Points on a hilly landscape, in no order, each with its height.
From any point a climber steps to the highest of the 6 points nearest to it. It stops when none of these is higher. Distance is the straight distance between rows; heights are no part of it.
(275) (h 429): [124 138 128 152 137  99 141 145 138 135 156  81 146 127  82  87 165  48
 141 210 153  80 121 145 129 149  96 130 130 145 127 110 106 127 109 104
 117 124 113 124  96 196 145 137 128  79  78]
(278) (h 341): [124 128 174  70 161  34 142 155 158 116  70 142 127 112 137 167 132  26
 161 169 157  56  95 147 178 179  96 161 137 116  78  11 160 147 134  75
 107  98 124 124 142 238  92  94 109 117 117]
(1355) (h 358): [187 109 120 121 125 141  98 112 124 131 112 175 129 139 136 152 115 160
 124 105  92 152 132 156 150 109 161 108  99 130 113 123 121 134 145 152
 124 138 146 127 130  68 109 144 103 164 143]
(326) (h 362): [155 111 126 109 141 102 155 117 118 106 104 151  84 187 126 130 118 120
 126 143 152 126 109  88 153 167 113  98 143 168 112 106 136 119 136  97
  84 156 165 111 146 185  66  87  67 168 113]
(1300) (h 401): [ 72 118 121 161 121 140 145 115 149 120 143  86 139  93 143 110 115 167
 108 112 137 140 137 149  91 114 128 167 143  98 153 154 169 125 124 145
 142  99  64 123 131 109 211 145 216 105 176]
(430) (h 406): [133 141 119 110 132 152 116 141 121 145 132 143 159 105 163 137 123 157
 122  79  94 174 115 140 133 121 173 127 115 107 140 136 115 181 130 147
 148 130 123 146 138  65 123 149 136 147 162]
(394) (h 327): [167  97 127 109 130  85 153 105 115 113  97 147  92 165 139 121 114 136
 122 141 133 160 108  74 149 168 110  64 143 170 107 110 134 118 173  72
 109 155 160 114 146 184  68 100  64 179 122]
(1203) (h 312): [175 100 121 112 139 132 105  96 110  99 115 149  99 182 115 129 123 133
 128 123 122 130 129 119 158 137 131  97 119 164 104 128 127 128 160 123
  97 156 151 103 138 121  92 122  78 173 120]
(1307) (h 311): [197  97 119 107 133 105 130  95 115 114 109 146 104 169 127 120 122 139
 114 132 127 161 111  90 164 156 123  53 143 158  98 121 133 101 181  99
 128 158 157 113 149 143  83 114  61 185 139]
(142) (h 457): [ 98 140 111 114 140 154 102 116 121 135 160 108 140 129 132 113 141 133
 126  97 127 145 147 144 134 139 144 146 141 123 128 150 116 185 143 136
 130 142 117 123 122 114 160 143 146 127 141]
(995) (h 218): [ 93 137 138 146 120 166 105 139 124 115 108 131 167  54 167 129 105 157
  91  93  84 127 109  54  63  70 141 176 106  91 159 146 139 103  64 154
 170 127  87 137 146  43 119 113 176 109 163]
(212) (h 298): [223 121 148  99 132 149 100 119 109 170 119 193 124 130 133 165 120 166
 125 114  94 153 119 127 154 100 153  84 126 107 104 148 117  80 156 147
 150 147 151 142 155  66  94 133  86 169 152]
(1258) (h 332): [123 148 135 122 132 169 151 166 127 160 113 170 162  93 184 179 106 182
 125  94  91 179  90  89  90  91 173 120 104  82 150 143 119 130  95 146
 161 137 135 160 147  33  92 131 127 135 153]
(1019) (h 187): [127 114 111 142 148 131 118 111 109 114 130 136  95 159 105 114 126 125
 130 133 147 108 137 130 155 140 123 135 128 190 124 107 134 150 140 127
  93 137 168 103 109 156 118 112  97 135  89]
(213) (h 444): [ 97 145 116 123 150 157 112 113 117 140 176 100 126 129 111 108 142 131
 127 116 147 129 146 154 137 142 138 138 142 138 124 150 110 182 146 134
 129 147 123 126 109 131 173 138 139 123 119]
(892) (h 570): [ 93 142 114 170  87 111 143 136 152 124 144  72 129 153  80 117 150  78
 154 174 141 104 175 188  94 128  91 140 126 111 139 154 115 103 117 129
 115  96 101 136  91 176 182 160 168  68 104]
(355) (h 285): [128 131 168  68 133  42 167 154 141 144  76 164 104 129 146 160 130  44
 156 158 167  85  94 122 172 184  99 129 147 134  93  21 144 140 122  70
  91 109 152 146 139 233  65  82  90 132 120]
(83) (h 446): [125 131 133 147 150  82 144 156 123 121 130 127 114 122 105 116 139  78
 140 175 164  59 109 122 155 142  98 152 125 167 122  63 144 127 115  97
  98 110 172 121 125 212 100 103 109 100  68]
(803) (h 263): [237 119 159  95 136 138 112 107 109 180 122 181 126 117 129 135 126 172
 125 121  92 158 111 100 168 119 144  57 154 133 106 140 125  66 178 125
 168 159 166 138 159  76  92 118  55 181 156]
(1356) (h 605): [118 148 122 155 103 112 133 136 146 130 152  83 135 144  78 111 156  54
 137 198 158  89 159 171 103 140  89 134 121 117 130 147 106 110 109 119
 114 113  99 131  94 178 165 148 152  73  94]
(301) (h 353): [171 125 121 131 123 157 133 149 127 176 102 192 138  96 174 186 105 186
 127  92  85 169 111 134 120  86 173 110  99  86 127 137 126 119 123 154
 156 137 150 153 142  50  95 145 124 149 148]
(654) (h 541): [ 69 139 119 168  83 122 163 132 161 122 136  61 123 139  98 112 135 114
 149 152 143 123 167 191  91 123  98 136 140 116 155 163 142 100 125 143
 124  90  92 147  97 156 192 170 195  80 124]
(313) (h 368): [163 131 117 128 121 141 118 141 128 150 111 169 146 105 162 157 113 170
 128  93  90 176 119 141 139  93 174 109  97 108 132 127 119 145 132 153
 139 127 140 152 135  51 105 150 124 158 141]
(138) (h 424): [126 133 122 113 131 143 111 133 119 138 136 137 149 112 155 133 135 151
 119  87 108 172 131 140 148 121 168 130 116 110 138 131 113 190 136 147
 141 133 123 138 131  75 133 146 139 143 145]
(90) (h 499): [ 80 133 121 136 127 155 117 114 136 127 166  96 136 127 123 120 129 140
 115  98 137 125 155 152 116 127 132 174 131  91 130 170 138 140 137 142
 137 117  92 117 134 135 189 141 179 105 152]
(46) (h 280): [133 114 105 128 135 146 100 109 112 128 133 132 120 140 133 118 124 153
 131 110 124 143 138 154 146 130 139 128 112 167 131 120 113 186 157 137
 115 145 144 118 102 102 127 136 121 146 117]
(1077) (h 470): [107 149 119 139 143 133 121 129 124 146 171  91 127 138  83 102 150  92
 135 170 160 104 145 154 129 146 100 128 138 140 134 146 104 141 130 126
 126 135 126 131  98 168 164 138 134 100  90]
(844) (h 428): [130 123 142 111 143  79 149 149 126 111 112 150 103 142 112 139 137  70
 146 154 164  66 105 101 158 164  97 146 129 156 118  64 143 119 101  91
  82 118 169 123 133 218  85  86  85 120  88]
(795) (h 420): [116 134 113 117 146 152 108 118 120 131 152 122 125 132 133 119 130 138
 129 103 128 150 138 160 154 134 151 139 133 146 127 139 107 195 145 143
 125 145 126 119 107 108 153 138 133 144 125]
(854) (h 354): [154 107 113 121 123 141  99 112 119 128 121 150 131 130 141 137 118 154
 128 105 103 153 132 163 153 120 165 120 109 138 120 116 112 169 154 147
 125 138 141 122 114  81 120 144 111 159 132]
(170) (h 375): [144 119 132 106 132  86 162 121 120 115 102 149  81 181 129 130 118 110
 132 143 160 111 104  85 147 174 114 102 143 169 110  95 140 127 127  83
  71 153 163 120 137 198  59  84  65 154 110]
(1260) (h 532): [ 65 159 117 166  64 101 175 151 172  88 109  47 137 148 103  99 162  85
 159 173 125 127 168 198  86 123  77 119 154 120 155 135 115 118 109 152
 113  73  92 160  84 160 193 171 188  80 124]
(259) (h 314): [205 120 138 114 122 158 115 138 113 177 115 211 128 114 158 186 106 180
 126 103  85 158 129 139 144  88 167 105 114  84 110 141 118  79 139 154
 151 145 155 150 154  54  97 127 100 157 148]
(416) (h 363): [144 133 122 128 117 150 140 157 122 163 110 173 156  93 181 173 115 177
 125  97  85 171 110 128 124  92 178 115 106  83 143 129 124 133 115 154
 152 126 140 154 139  44 104 147 132 153 148]
(1316) (h 239): [190  83 124 107 124  76 135 101 112 122  91 142  93 157 141 123 104 145
 117 135 122 170 113  80 155 153 109  53 141 166 102 110 144 104 185  71
 136 160 169 107 145 174  67 103  56 188 126]
(370) (h 478): [ 90 144 122 120 140 153 114 119 128 140 171  97 129 138 110 114 140 125
 132 118 154 127 156 149 125 143 128 148 144 110 130 166 114 161 140 135
 133 136 111 124 116 147 174 141 153 112 122]
(1321) (h 366): [179 113 125 123 125 146 111 127 120 153 114 181 140 117 146 161 115 169
 128  99  93 164 130 154 148  93 165 104  98 110 117 129 118 136 141 156
 135 135 143 144 139  53 102 148 113 154 137]
(1305) (h 376): [133 121 144  97 131  71 181 133 127 129  94 155  85 166 135 141 125  87
 138 148 165 103  98  92 148 181 106 115 148 157 115  72 137 128 115  75
  75 146 161 129 135 227  54  82  70 149 111]
(598) (h 349): [116 141 127 151 155 112 141 140 120 146 162 104 122 121  85  95 143  79
 144 188 158  95 129 138 131 151  99 131 140 173 131 109 110 145 125 114
 121 128 139 124  98 182 148 136 120  94  75]
(1157) (h 226): [ 90 154 155 128 130 180 114 154 120 118 109 148 170  76 177 158 109 158
 106  95  97 137 104  46  63  76 159 154 105  80 159 155 125 100  57 151
 170 134 106 143 153  27  98 114 147 115 151]
(438) (h 467): [131 131 130 161 159  81 149 156 133 127 133 111 130 106  99 105 142  67
 145 187 152  66 106 134 148 144  94 138 133 170 129  67 130 131 109 101
 104 111 163 117 105 211 118 111 111  92  62]
(287) (h 371): [130 134 169  78 140  48 154 160 151 124  87 154 115 135 137 155 135  42
 151 159 167  64  96 125 172 177  99 146 139 136 101  32 144 131 116  78
  98 101 144 130 142 235  81  82  93 117 107]
(596) (h 348): [151  99 124 103 122  70 169 107 120 128  91 152  72 159 151 130 109 130
 121 153 143 144 108  82 140 171 111  87 153 161 102  95 139 120 157  69
  97 164 164 114 132 215  51  87  63 169 116]
(279) (h 194): [ 81 139 143 136 131 191 115 159 119 120 111 148 156  80 180 164 100 172
 122 102  88 132  95  32  37  70 147 151  96  91 169 158 127  84  50 147
 174 162 107 139 145  20  98 107 136 119 135]
(1378) (h 167): [213  92 136 108 130  92 126  99 118 143 104 149 111 136 128 117 119 160
 114 125 106 173 116  78 172 134 122  48 138 162  95 116 144  90 192  88
 155 153 170 113 159 141  81 110  53 190 140]
(1038) (h 328): [ 57 132 126 159 101 134 180 118 146 112 140  65 127 120 125 108 122 156
 135 134 143 137 145 169  79 118 114 140 158 112 163 157 164 102 116 151
 125  96  65 144 116 123 217 156 216 101 158]
(705) (h 330): [184  94 126  98 138 106 132  94 120 100 109 147  99 179 122 123 120 133
 122 132 135 156 107  93 152 165 130  72 141 164 108 119 131 117 174  99
 111 165 159 108 144 154  76 109  62 181 129]
(267) (h 553): [116 151 130 142 120 117 133 136 137 137 159  90 136 146  70 107 162  65
 140 189 161  90 144 159 108 142  93 126 126 133 129 148  98 116 116 116
 129 122 110 130  93 183 163 137 136  77  89]
(427) (h 208): [154  99 110 129 147 142 108 105 114  97 122 145  97 177 114 125 119 141
 128 122 135 125 137 135 155 134 134 111 114 174 108 125 128 141 156 131
  92 147 157 101 121 123 109 114  84 158 108]
(613) (h 14): [135 109 112 135 147 143 111 107 110 113 130 139  96 154 109 119 117 144
 135 122 139 120 142 144 153 139 126 126 113 179 122 113 124 162 153 133
  98 145 162 106 109 127 121 124  99 143 100]
(519) (h 326): [187  96 126 102 138 118 117  96 119 100 114 151 100 181 115 125 125 136
 121 130 125 144 121 107 154 153 128  68 126 152 104 125 126 111 169 112
 106 158 152 105 149 122  90 122  65 180 136]
(354) (h 460): [ 81 118 116 137 129 153 116 110 142 116 156  95 141 110 133 117 122 163
 105  93 128 136 147 136 110 113 139 181 136  94 129 169 150 131 130 136
 137 107  79 118 139 117 191 130 201 116 171]
(1149) (h 197): [100 127 128 140 118 159 104 128 131 116 135 119 159  70 158 113 122 159
  84  83  99 135 113  96  90  89 157 187 122  94 144 145 146 129  91 149
 162  98  84 121 155  66 154 120 195 119 182]
(881) (h 405): [123 125 116 140 151 114 132 137 110 122 128 135 100 147  95 110 129  97
 133 152 161  75 118 128 149 149 104 143 127 184 128  97 133 134 121 110
  99 129 171 104 112 190 106 105  95 120  68]
(756) (h 479): [ 61 134 116 169 105 121 168 121 154 126 144  74 128 129 110 114 124 152
 140 139 143 138 158 178  84 121 108 141 148 107 149 165 152 104 126 151
 128  90  81 134 112 144 202 167 207  99 140]
(385) (h 555): [ 82 146 120 159  93 125 151 123 152 128 155  68 119 139  87 125 129 105
 148 147 147 118 172 188  90 124 100 141 133 103 142 167 130 104 121 141
 134  91  92 144 101 169 191 161 182  81 117]
(288) (h 543): [ 75 144 113 161  98 128 135 121 155 129 154  72 123 137 101 121 134 126
 141 133 150 127 171 179  94 119 111 145 138 100 142 169 138 106 120 142
 136 106  97 131 107 160 189 161 187  83 125]
(717) (h 404): [134 131 147 102 139  84 161 141 130 120 108 149  87 168 127 135 131  85
 136 152 175  81 105 103 157 172 105 127 140 157 114  65 130 120 108  92
  72 134 163 125 140 219  66  79  70 135  95]
(725) (h 390): [157 117 112 123 129 142 105 125 119 133 114 156 139 119 149 143 123 167
 132  93  94 164 127 159 143 111 169 113 103 126 121 124 111 166 153 158
 136 128 128 135 126  69 114 149 125 153 134]
(976) (h 422): [131 119 131 127 151  97 139 139 115 116 116 144  91 159 108 124 120  91
 129 146 173  70 117 115 155 156 106 139 132 181 124  88 138 124 109 103
  84 129 168 115 127 197  92  91  89 121  78]
(631) (h 186): [227 105 163 106 121 105 108  99 106 182 106 164 107 102 128 117 116 193
 123  90 106 160 127  77 191 134 120  64 146 168  98 121 151  56 186  96
 188 128 192 123 156 116  73  93  39 193 132]
(1169) (h 313): [215 109 131 103 131 134 101 102 114 132 117 171 119 157 115 141 122 152
 125 123 107 155 118 121 162 122 147  76 122 129 103 134 117 100 165 137
 129 153 146 122 146  83  89 139  74 175 147]
(474) (h 267): [227 107 148 103 133 115 115 101 110 156 116 159 119 123 127 124 125 164
 125 118 104 168 115  86 170 134 129  52 140 154 104 130 135  75 186 110
 165 152 165 127 158 108  83 124  56 190 145]
(1045) (h 249): [ 96 159 139 128 130 174 141 168 123 142 112 160 169  88 189 168 112 163
 115  97 101 157  86  55  76  88 165 136 108  69 162 151 122 118  76 150
 161 146 122 154 155  30 102 119 135 125 153]
(492) (h 503): [132 132 136 157 124  89 141 148 149 113 140  72 150 143  80  92 162  33
 148 230 148  75 134 152 111 159  96 127 134 128 111 119  97 125 105 108
 113 114  99 123  95 188 144 137 138  71  86]
(584) (h 70): [204  87 128 111 127  78 130  95 116 128  97 146 102 138 136 112 109 158
 112 130 112 174 115  71 159 150 112  53 136 164 102 111 142  91 194  78
 151 150 177 112 153 161  69 109  54 191 133]
(1240) (h 272): [157  98 109 130 135 143 101 109 116 116 119 160 117 151 127 134 118 155
 125 103 118 137 137 153 153 125 151 115 102 157 115 124 117 157 164 146
 109 139 150 117 120  89 113 137 103 156 121]
(523) (h 410): [120 128 117 148 153 115 143 140 118 130 137 117 109 121 101 103 133  97
 143 167 164  89 120 132 147 139  96 144 128 192 134  97 131 136 117 116
 103 123 171 114 104 190 122 119 105 109  72]
(1046) (h 445): [ 96 135 118 111 128 155  99 117 135 122 161 109 154 119 145 114 134 143
 118  86 124 141 139 131 128 132 151 164 129  91 126 159 129 168 129 142
 147 124  97 125 139 108 168 137 166 119 161]
(798) (h 383): [132 121 127 121 141 117 139 118 111 105 115 148  85 183 107 128 121 117
 129 138 170  99 107 100 155 161 110 118 136 169 116  98 138 122 133 105
  78 149 167 110 132 187  87  91  76 147  97]
(294) (h 451): [108 145 116 113 137 156 104 115 123 133 159 122 142 125 141 120 138 142
 122  93 125 148 138 140 134 138 158 143 131 119 130 143 117 186 141 143
 138 136 106 127 123 100 164 140 152 139 149]
(1001) (h 337): [210 113 129 110 125 142 100 114 116 135 114 184 119 142 136 158 119 163
 126 108  97 149 131 142 157 107 163  95 105 118 106 136 119  99 152 149
 136 139 150 132 145  65 103 140  94 173 143]
(635) (h 534): [138 125 133 156 154  73 153 158 130 124 134  95 144 108 102 100 148  49
 143 215 150  62  97 133 145 153  95 138 134 160 123  62 130 124 114  91
 115 112 133 112 108 215 122 124 123  78  75]
(245) (h 232): [ 86 139 140 136 123 173 113 150 115 110 110 144 169  68 166 145 111 160
  98  98  87 128 100  49  59  71 148 170 102  96 166 156 132 103  59 153
 171 128  96 141 148  28 109 114 162 111 158]
(1269) (h 407): [129 132 161 105 150  56 144 161 139 114 104 143 115 126 130 144 139  51
 147 159 163  59 101 119 170 158  94 152 136 138 108  44 148 117 106  82
  94  96 159 128 140 232  81  87  98 108  93]
(75) (h 372): [109 153 130 102 122 154 110 140 130 133 136 131 171 100 169 139 132 150
 109  80  97 159 119 104 121 105 169 144 111  92 146 141 119 167 101 144
 150 122 109 143 144  59 131 138 152 132 166]
(1212) (h 537): [ 68 153 119 162  76 109 165 142 168 105 126  49 130 140  99 101 146 108
 161 161 131 127 171 198  86 116  83 128 138 111 158 146 129 101 111 151
 115  77  95 151  88 160 192 171 192  76 124]
(191) (h 248): [227 130 154 100 137 156 110 116 108 193 120 200 125 112 139 159 136 182
 121 109  89 154 114 112 159 103 152  85 142 103 100 158 113  66 151 133
 163 155 162 143 153  62  93 114  75 174 160]
(659) (h 324): [214 116 141 111 123 151 108 128 108 159 115 195 128 127 140 170 115 180
 129 108  92 156 121 139 152  95 160 101 118 106 105 148 112  91 149 147
 144 140 151 145 152  59  99 136  91 166 150]
(1168) (h 347): [204 125 130 121 118 149 107 128 119 159 112 194 127 117 144 176 109 172
 130 102  89 160 126 148 149  94 167 106 104  98 113 141 115 106 139 151
 144 137 145 144 143  55  98 139 104 159 142]
(305) (h 287): [180  97 117 127 132 141  97 100 120 111 115 157 104 175 122 135 122 144
 125 113 114 142 133 145 153 125 148 105 108 151 110 129 119 131 159 140
 114 146 147 111 131  93 101 129  89 165 123]
(186) (h 593): [120 128 114 135 145 140 119 116 113 133 147 126 107 137 112 109 127 134
 132 129 139 128 135 152 143 138 127 135 136 168 126 119 116 180 152 138
 115 150 146 116  96 132 142 131 118 132 103]
(601) (h 569): [101 138 124 167  88 107 142 135 164 115 135  71 139 150  86 111 161  67
 155 179 140 100 168 189  97 133  78 132 119 113 132 148 105 106 106 129
 120  89 103 137  91 172 177 146 168  65 102]
(573) (h 440): [131 135 126 159 157  92 148 144 129 135 145  97 135 105  90  94 152  58
 137 201 152  80 111 141 138 150  91 128 136 162 135  88 121 134 113 104
 122 121 145 125 102 199 130 126 121  94  70]
(826) (h 338): [108 141 112 133 148 150 110 111 113 142 155 118 120 130 115 105 130 132
 137 132 151 136 140 156 140 145 132 134 137 156 133 130 110 179 155 134
 117 152 142 122  98 124 156 132 122 126 107]
(930) (h 310): [227 112 130 104 131 122 108  97 117 128 116 162 112 157 117 129 123 149
 121 131 116 151 117 104 166 135 138  57 135 148  96 134 122 101 178 117
 143 158 148 117 159  99  87 132  65 187 150]
(45) (h 493): [ 77 124 119 146 120 152 120 108 142 126 157  86 130 123 127 121 128 149
 114 103 134 133 161 157 111 122 130 166 136  94 132 179 154 120 126 144
 141 109  82 128 129 135 192 143 191 105 158]
(885) (h 316): [205 101 121 109 131 137 103 100 118 106 115 162 115 170 116 138 126 147
 123 121 114 148 126 122 157 132 137  77 117 140 104 127 123 113 170 123
 119 152 146 118 145 100  92 129  76 180 138]
(986) (h 165): [ 98 118 130 145 112 161 112 136 128 105 116 123 168  44 174 118 109 158
  86  92  85 140 109  69  65  68 138 182 118 113 155 138 146 115  68 149
 168 114  77 132 146  47 149 114 192 109 182]
(408) (h 389): [ 81 116 125 139 132 159 119 116 132 116 151  98 145  94 154 119 122 161
 101  86 118 137 141 119 101 101 143 181 132  85 133 158 154 132 123 144
 156 102  83 122 149 102 180 137 201 106 179]
(1159) (h 325): [150 107 112 125 145 126 123 107 115  99 116 150  92 190 111 122 119 120
 122 128 149 111 123 109 151 154 123 112 128 177 118 118 130 129 142 122
  75 155 164  99 129 157  85 104  71 151 108]
(1140) (h 380): [131 140 130 118 126 154 128 154 126 146 115 154 171  96 183 162 119 166
 119  85  89 180 105 115 119  98 174 121 107  92 151 134 115 160 111 156
 158 129 124 148 139  49 106 143 137 141 155]
(345) (h 238): [100 135 131 119 125 162 104 141 130 110 130 126 173  81 166 125 127 148
  93  82  94 138 125  85 100  94 161 180 113  90 143 153 139 132  90 159
 153 104  87 131 153  68 139 128 184 120 183]
(520) (h 556): [ 79 145 119 177  64 100 156 138 170 105 127  55 132 150 100 110 151  77
 156 183 128 115 174 199  92 116  80 132 129 115 151 153 118 109 108 141
 115  79  95 143  82 171 185 157 184  73 106]
(401) (h 536): [ 70 151 121 168  80 111 162 139 159 114 122  60 128 139  98 109 146 105
 156 158 139 124 165 197  85 118  88 133 139 119 159 153 134 110 113 153
 118  82  91 147  96 158 186 168 195  82 123]
(985) (h 447): [102 142 116 130 145 144 119 125 115 144 171 105 117 132 102 105 142 122
 136 141 152 120 141 152 139 141 119 135 141 153 133 137 108 169 144 130
 123 155 135 120  95 144 158 141 133 117  96]
(935) (h 163): [150 103 110 131 134 140 103 107 115 120 126 145 109 155 121 124 116 147
 131 104 120 133 144 152 148 128 138 126 108 169 122 122 117 160 158 139
 106 140 156 110 111 106 119 131  96 155 109]
(27) (h 329): [118 131 123 138 151 128 135 130 114 139 145 123 100 132  95 111 128 110
 135 160 156  93 128 137 142 147 106 136 135 187 134 105 127 146 129 117
 111 144 168 117  93 174 129 122 106 117  77]
(547) (h 230): [ 88 103 123 162 116 147 124 119 137 104 134 106 163  61 161 107 113 160
  93  99 108 143 111 101  76  89 138 178 138 104 139 147 159 118 103 151
 152 108  61 125 142  83 186 127 212 115 183]
(1135) (h 356): [137 143 127 131 120 156 145 161 132 166 118 183 155  91 183 176 111 188
 123  95  81 177  97 114 111  90 177 112 102  84 142 137 117 124 102 150
 162 131 143 153 142  41  96 136 125 141 149]
(1024) (h 419): [ 92 132 129 116 125 157 107 117 131 120 153 112 160 109 156 125 126 140
 105  79 120 140 143 118 126 122 152 168 123  90 135 161 133 162 118 146
 145 120  94 123 148  96 164 136 175 118 174]
(379) (h 554): [104 132 120 174  75 101 140 147 162 105 124  69 143 149  83 103 159  45
 150 194 132 100 169 193  94 131  77 140 121 115 136 136 110 114 104 125
 112  92  98 135  80 180 172 148 161  68 105]
(697) (h 296): [132 132 178  58 142  33 160 155 153 140  71 158 119 119 146 164 127  30
 167 158 167  72  93 138 178 185  96 142 145 124  91   4 150 150 139  71
  99 101 130 132 132 234  75  83 101 129 118]
(1328) (h 483): [ 47 157 122 161  83 116 185 144 162  99 120  45 133 135 108 109 153 119
 157 154 136 139 165 192  88 120  90 118 157 123 167 147 141 107 108 159
 115  81  82 157  95 147 202 173 205  89 137]
(1364) (h 480): [126 122 118 142 145 123 123 121 113 115 124 146  92 161 103 115 127 119
 135 141 156  87 124 126 155 147 106 137 127 185 127  96 135 134 131 117
  82 137 167 107 117 176 109 103  92 131  82]
(500) (h 392): [130 135 159  85 141  58 162 156 133 126  95 159 103 136 138 149 134  56
 143 150 167  69  97 107 161 173 100 144 136 145 112  49 142 120 111  84
  83 114 156 127 144 228  71  75  86 120 105]
(445) (h 403): [105 141 128 111 133 156  93 133 129 122 144 127 170 107 161 125 136 149
 104  79 105 151 131 114 125 120 165 149 123  89 144 146 123 172 117 141
 154 120 103 131 147  76 148 139 163 130 171]
(1003) (h 506): [105 159 122 139 125 142 125 122 134 146 178  96 128 142  89 110 146  99
 144 148 164 110 154 155 115 147 113 144 147 127 133 157 105 140 133 122
 133 138 112 129 103 166 174 144 146  98 102]
(509) (h 547): [ 95 148 120 151 111 128 124 124 135 142 167  82 120 148  87 125 136 103
 141 153 160 113 171 175  98 141 107 143 138 106 132 170 118 117 126 130
 130 120  99 129 108 163 186 150 164  83 112]
(96) (h 391): [131 124 105 121 140 144 104 113 116 131 142 131 131 127 135 119 131 152
 129 102 120 156 140 157 151 126 152 125 113 143 128 127 111 191 153 143
 125 134 135 124 117  87 136 137 130 151 130]
(1086) (h 297): [229 110 147  98 134 123 108 105 110 139 117 170 118 145 119 132 124 154
 123 126 111 159 119  96 168 126 132  54 141 140 105 139 120  90 181 123
 149 155 155 129 163  92  86 130  64 185 149]
(1241) (h 465): [ 49 152 124 160  94 118 189 136 159 113 119  55 122 135 103 107 137 125
 153 147 141 138 166 184  84 121  99 128 159 109 172 146 143  98 120 150
 123  87  87 158 108 148 204 177 207  89 139]
(1228) (h 468): [ 91 147 116 118 139 150 104 112 123 134 169 106 138 132 120 114 140 135
 122 106 143 135 143 147 133 144 139 148 145 111 127 163 125 175 141 140
 133 133 105 122 119 127 181 144 158 120 143]
(812) (h 217): [ 89 151 149 125 132 180 136 163 126 131 117 151 165  85 184 162 106 166
 106  89  91 148  96  41  65  86 160 141 101  74 164 151 125 105  66 149
 168 146 112 152 157  27  90 120 144 126 152]
(760) (h 469): [ 67 121 115 158 109 140 147 115 151 124 154  80 127 122 124 117 118 157
 123 121 142 135 152 162  91 123 121 160 144 102 143 167 161 107 127 147
 139 102  79 124 124 134 204 148 205 103 161]
(1309) (h 315): [104 151 140 116 131 166 117 160 131 130 120 146 173  93 176 150 126 153
 105  78  99 156 106  79 102  94 171 143 108  80 153 144 117 150  84 147
 164 128 104 143 155  40 111 132 152 128 173]
(2) (h 331): [115 144 122 143 154 134 129 126 107 145 159 116 118 126  95  96 140 112
 142 155 155 105 137 144 139 140 108 134 142 185 134 111 109 162 138 132
 122 152 145 122  95 166 143 127 116 119  80]
(975) (h 523): [ 82 132 117 150 113 143 127 116 141 133 175  91 126 133 102 124 129 136
 133 128 142 118 171 163 109 131 124 161 137  98 130 177 139 119 132 135
 131 110  96 126 120 152 194 148 183  94 127]
(1272) (h 344): [166  99 119 105 136 118 135 104 117  99 109 148  95 189 112 119 119 124
 125 133 145 134 118  86 154 164 123  89 135 169 108 116 127 125 157 103
  94 153 155 108 144 153  82 106  66 171 121]
(1332) (h 216): [ 83 142 140 146 121 176 108 153 118 109 109 142 157  58 180 140 104 167
 103 102  81 128 106  40  46  66 144 166 101 102 165 151 127  92  48 155
 174 143 104 134 143  31 108 100 156 112 149]
(775) (h 262): [101 154 141 118 133 181 126 166 118 137 112 149 170  86 183 160 118 158
 113  90  91 152  98  55  84  92 165 146 103  78 159 155 125 127  69 146
 165 139 118 144 166  35  99 122 149 132 159]
(1020) (h 588): [103 152 127 138 145 146 122 120 125 146 172 102 118 130  98 110 147 113
 134 154 161 111 146 148 130 144 115 132 153 146 131 147 107 150 135 134
 135 149 130 122 104 166 172 141 134 108  96]
(666) (h 477): [ 89 139 121 116 139 157 101 113 123 133 173  97 137 137 117 114 139 130
 128 111 144 130 151 151 126 137 135 158 146 107 124 166 124 161 140 141
 137 133 100 122 124 135 184 143 164 110 143]
(753) (h 260): [ 96 146 142 123 126 171 117 153 126 121 118 150 169  73 176 144 120 154
  96  90  92 137 103  58  80  85 161 162 104  89 158 154 131 115  68 151
 162 129  99 138 163  39 112 118 163 113 167]
(583) (h 393): [135 126 154 112 161  51 148 169 143 108  95 141 124 112 128 139 140  45
 146 168 154  52  99 127 165 161  99 164 132 139 107  36 160 121 104  78
  95 101 155 113 136 233  95 101 107 100  87]
(479) (h 575): [104 148 122 151 103 120 128 134 139 135 157  79 130 143  74 116 155  75
 143 174 153  95 162 178 109 134  91 142 127 117 133 161 105 107 121 123
 126 115 101 134 101 183 174 151 155  76 100]
(533) (h 373): [ 94 122 127 128 128 155 107 119 137 110 146 109 156 104 152 123 124 153
  97  80 119 135 138 117 109 110 149 178 126  83 137 159 153 151 117 145
 155 111  81 114 151  98 168 128 191 112 178]
(1067) (h 323): [ 88 112 127 148 121 158 118 116 139 115 143  99 159  80 152 112 117 157
  94  89 110 138 130 111  85  98 143 187 129  92 136 152 159 131 112 144
 154 105  79 117 148  96 183 134 211 110 185]

Where does a climber stop that starts at each point below?
(1300): (1356)
(775): (1020)
(1149): (1356)
(596): (635)
(584): (1364)
(930): (1364)
(170): (635)
(212): (1020)
(533): (1356)
(666): (1356)
(1378): (1364)
(1086): (1364)
